Each scene shows the same named points in several views. A view is turned or mirrored, shifted and resized as a whole, has a little noise and may leave points out.

Scene 1
View 1
j324: [  3  19 -12  -6 -14  -3   1  24   7  40  11 -20   5  15  33  -5  12  23
  -9   6 -12 -10  17  10  -8]
j941: [ 13   4  11   4  -5   2 -19   8  10  19  10  -2  11  13  18   5  -2  13
  -5  17   1 -27 -12   6  -7]
j60: [ 18 -12   6  19  -8   9 -24  -5  21  13  25 -20   8  15  -7  -4  -7  16
  -2   1  -6 -32   5 -13  -4]
j829: [ 26  26   7   7 -22 -14 -13  10  -6   1  29   2   7   9  18  17  13   9
  -2  28   1 -33  -7  12  -5]
j847: [  8   5   7 -22  -8   0 -16  -3   5   1 -12   4  19  14  16  20  -2   4
  -9  27   6 -21 -23   2 -18]
j84: [ 18  22  13 -13 -14 -11 -11   3   3   6  -2  16  19  10  20  22   8   2
  -7  35   2 -14 -14  16 -11]
j812: [  8  -6 -25 -15 -31   2 -13 -15   4 -30  20 -36  -2  11  -9  27  -3   8
  -3   0  -1 -40  -5 -37 -29]
j26: [ 14  38  -2 -22 -24 -20  -4  18 -17  -1   5   9  10   9  41  30  16   5
  -9  37   5 -24 -21  19 -16]
j33: [  1  -4  -9 -15 -23  10   2  -5  22 -12  -4  -9  -3   1   8  28  -5   7
  -4   3  -3 -21  -9 -18 -20]
j757: [  9   3   5  -7  -7   2 -12   1  17  22  -2  -5  17  17  10   4  -1  12
  -7  15  -4 -13   1   2 -10]
j631: [ 14   1  -2  -2 -18  -2 -21  -2   1 -10  20 -15   4  12   6  18  -3  10
  -4  14   3 -41 -17 -13 -16]
j274: [ 15  -5  13  25   1  11 -13   9  33  51  17 -13  14  18   4 -22  -1  23
  -4   2 -15 -10  25   7   5]
j110: [ 13   6 -24 -16 -29  -6 -13 -10  -2 -20  20 -32   4  14  -3  21   4   9
  -6   7  -2 -34   1 -25 -27]
j330: [ 14  20  -6 -10 -32  -9  -3   6  -3 -19  18   0  -4   1  21  34   9   6
  -3  21   2 -33 -18  -1 -17]
j139: [  5 -29   9   8   4  22 -24  -7  35  22   2 -18  12  16  -6  -8 -19  17
  -6  -4  -4 -25  -4 -18  -8]
j542: [  4  14 -12 -15  -9  -5 -10  14   2  32   4 -22  16  23  25  -4   8  18
 -11  13  -7 -13  10   5 -14]
View 2
j812: [  1  11  22 -33  -8  11  16  -6  35  -5   9  -7 -17 -12 -33   0  34  27
  10 -16  -6 -22  12  40 -19]
j60: [ 20   6   5 -13  -4  31  19 -18 -19   6  -4   6  -5  -6 -10  14  31  13
  17 -10  -5 -22  10  -7   3]
j84: [  6   4  -5  12 -32 -13  11  -6  -7  -1 -19   3   0 -25  -5  -9 -19  13
  -4  -1  35   3 -11  -1 -18]
j542: [  1 -13   4  17 -13 -16  44 -31 -21  -1   1   0 -12 -11  -5  13  -6  28
  -9   1   3 -18  -4   2  -4]
j847: [ -3  11   1   7 -39 -10   6 -12   2   2 -17  -6  -9 -26  -8  -4  -6  13
   5  -5  23   5  -6  10 -24]
j274: [ 26 -13   1  15   1  14  34 -35 -61  10 -10  16   1  -5   0  20  21  20
  -6   0   2 -25   0 -37  14]
j757: [  7  -3   6  10 -20  -4  19 -25 -24   4 -14   3  -6 -19  -7   8  12  22
  -5  -4  11  -9  -4  -7  -9]
j330: [ -1   5   1 -11 -20   0  25  11  22  -8 -15  -3   4 -19 -16  -9 -13  13
  -1 -10  29 -19   4  23 -25]
j941: [  5   5  -5   8 -22  10  25 -15 -19   4 -19  -1  -1 -15   0  11  -1   9
   9  -5  14 -14   3  -6  -8]
j631: [  6  11   3 -13 -19  16  20  -5  13   0  -5  -5  -7 -14 -13   4   5  11
  19 -10   8 -15   8  18 -14]
j829: [ 19   0 -12  -4 -15   7  30   7   2  -2  -7   7   6 -11  -9  -6 -30   8
   9  -3  27 -13   0   3 -10]
j110: [  6   4  16 -22  -7   3  23 -10  26  -7  15  -3 -15 -13 -29  -2  14  30
   6 -11  -1 -18   5  32 -15]
j33: [ -9   4  20 -12 -19   1  14  -8   7  -3 -21  -4  -4 -25 -20   1  35  22
 -11 -16  14 -22   7  18 -24]
j139: [  5  10  14  -1 -15  25  10 -36 -31  12 -19  -4  -9 -12  -5  22  55  16
  13 -12  -9 -20  10 -12  -1]
j26: [ -4  -1 -11  12 -32 -21  35   4  12  -7 -14  -3   0 -24  -5  -9 -46  13
  -6   0  38  -6  -9  17 -25]
View 3
j324: [ -1  21   3  11 -12   4  17  -1  11 -16  11  24  24  13  -7  -5  24 -19
  20 -14  -4   0   2  -8 -16]
j26: [ -2  43 -15 -12   4 -13  21 -22 -20 -12   9   0  22   5   4   3  10   9
   7 -13  28   3   5 -24  -4]
j812: [ 16 -14 -13  -3  10  15   6 -12  -1  15 -40   5   6   9   3  16 -26  -7
  10  -7  14 -17  12   9   7]
j60: [ -4 -16   3  -3   0  12  -2 -13  10   7 -10  15   4  -2   9  -3  16 -23
  10  -1 -13   1   4  13  14]
j631: [  3   2  -8  -8   7   5   4 -20  -7   2 -16   6   5   2  10   6   1  -8
   4  -5  12  -6   6   5  17]
j757: [  2   8   3  -8  -1   0  15  -8  10  12  11  16   6   4   1   2  22 -13
  12  -9  -1   7   8  -3  -3]
j274: [ -9  -8  13   4 -13  11   5  -3  24   1  14  28  11  -3   2 -13  40 -32
  17  -4 -30  12   0   6  -2]
j542: [ -7  15   5   5  -4   4  22  -2  11  -6  12  20  14  16 -10   3  22 -21
  17 -13   4   3   7   1 -17]
j33: [ 32   3  -8 -11   4   4  12  -8   6  22 -10  16   7   4   6   7  -6   1
  13 -11   3 -10  10  -7   5]
j829: [-13  19 -14  -7   0  -1   6 -25 -14 -11  -6   0  22  -6  11  -4  15  -4
   7  -4   8  11  -1 -15   5]
j84: [ -2  26  -9 -20   5 -12  18 -20  -8   9  16   4  13  -2   7   2  20   4
   6  -9  15  15   6 -19   0]
j941: [ -1  12   2  -9   0  -2   7 -16  -1  -1  11  14   7   0   8  -3  26 -11
   7  -6   1   3   4   0  12]
j139: [ 12 -18  15  -9   1   8   1  -5  20  21   5  27  -9   3   7   0  22 -24
   9  -5 -16  -5   9  21  18]
j330: [ 11  20 -19 -10   4   0   9 -21 -14  -1 -15   1  20   0  11   3  -4   8
   9  -8  15  -4   4 -18   7]
View 4
j26: [-20  36  -1  20   3 -41 -10  49 -73 -28 -17  17 -29  10  21  11  -8  33
   5  -2 -19   4   7  -6  49]
j324: [ 10 -10  -8  13   1 -15 -26  38   4 -11 -21  19 -42 -19  10 -22  23  15
  10 -22  -1 -41 -10  21  36]
j84: [ -2  12   3  19  13 -17 -26  42 -51  -6  -5   8  -6   5  23  10  -2  30
  -4   9 -23  13  12 -18  29]
j631: [ -3   5  15  18   4  -2  11   0 -45  14  -2  22  12   1 -14   6 -36  24
  13  -1  -9 -34  23   3  26]
j274: [ 42 -36   0  18  12  28 -48  -1  37  26  -6  11 -16  -2  15 -17  31  12
   8  -4  -1 -40  -5  18   9]
j757: [ 15 -15   0  14  12   1 -19  30 -10  11  -7   9   4 -13   9 -15   3  19
   0  -3 -12 -19  11  -4  23]
j812: [-22  -5  22   7 -15   3  35  -5 -48  12   4  28  25 -45 -54   3 -56  13
   9  -9 -15 -55  30   3  22]
j60: [ 23 -22  15  18   8  28 -12 -22  -1  33   1  20  10  -2 -11  -3 -14  15
  13   1  -6 -47  14  12  10]
j330: [-19  22  10  16  -5 -20   2  26 -69 -12  -5  21  -7  -6 -14  29 -29  28
   7  11 -16 -20  13   6  29]
j110: [-21  -2  21   8 -13  -3  21  -1 -49   5   2  26   5 -40 -37  -3 -38  12
   9 -17 -20 -42  23  -2  27]
j829: [ -3  23  15  25  -1 -11 -25   1 -53  -4  -3  24 -32  18   9  21  -6  27
  13   3 -18 -13   4   1  29]
j33: [ -6 -12   2   6   0  -4   8  45 -31   6  -4  12  29 -37 -28  16 -29  21
  -5  15 -10 -33  22  11  15]
j941: [ 17  -2   0  21  17  -1 -17  18 -20  10  -9  12   2  17  15  -3  -6  26
   9   5  -2 -20  11   7  26]
j139: [ 35 -39  -2  15  24  29  -4   8  19  40  -2   7  44  -8  -7 -18 -16  17
   4   7   5 -45  22  10   8]
j847: [ -1   3   0  15  18 -15   0  43 -45   6  -5   8  26  -1  15  -7 -20  29
  -2   4 -14   4  25 -19  31]
View 5
j757: [-12  -1  30  10 -12  -1 -10 -33  -8 -20  -2   7 -18  -5  -6  27 -10  15
   5   2 -19  -9 -17  13  -6]
j26: [ -9 -13  49  -8 -11   5  -3 -26 -14 -49   5  45 -25  -4  50 -14  17  21
   4  -6  -1 -25 -31  35  15]
j139: [  1  -8  22  20 -13  -4 -25 -21 -20  15  -9  -9 -14  -8 -33  54 -15  10
  -3   7 -27  -3   0 -17 -18]
j812: [ -4   1  28  -6  13   8 -11 -16 -60  23 -29  33 -37  29  22  27  -9 -16
 -26 -25  -9 -12 -17  -2 -36]
j110: [-13   3  30  -6  12  14  -9 -22 -48   7 -25  33 -31  25  22  21  -6 -11
 -12 -26  -8 -14 -22   9 -27]
j324: [-27  21  53  -8   0   3  -1 -23 -15 -36   3  16  12 -14 -15  33   6  22
  17  -7 -11  -9 -16  37  -2]
j542: [-27  12  44   7  -4  14  -4 -23 -15 -28  -6  20   0  -4  -5  33  -3  23
  20  -1 -15 -15 -23  33  -7]
j631: [  2 -17  31   1  -1   9 -22 -14 -35   1 -15  25 -29   9  19  18   4  -2
  -7 -16 -10 -16 -12  -4  -3]
j941: [ -2 -15  35   8 -13   2 -20 -19 -10 -20   1  10 -15 -10   0  23   5  14
   8  -2 -14 -12 -11   4  11]
j33: [  1   1  35  -4  -8 -19  -4 -29 -41  -1  -3  21 -31   2  16  21 -10   8
 -30   2 -13  -7 -15   3 -30]
j274: [-20   8  29   3  -4  -2 -16 -29   5 -18   4 -22   7 -20 -54  48  -5   9
  19 -12 -22   8   0   6   6]
j847: [ -2 -19  28  20 -22   0 -12 -32 -13 -20  -6  25 -38  -1  27  11  -8  21
  -1  13 -17 -21 -25  10  -5]
j84: [ -7 -16  30   5 -17  -2  -8 -38   1 -41   5  22 -35  -8  28  -5   2  16
   3  -1 -11 -14 -27  20  12]

Which points are out of place in each view (at most two, in the order of its rows)? Write - if all are in place.
view 1 | -
view 2 | j847, j274
view 3 | j542
view 4 | -
view 5 | -
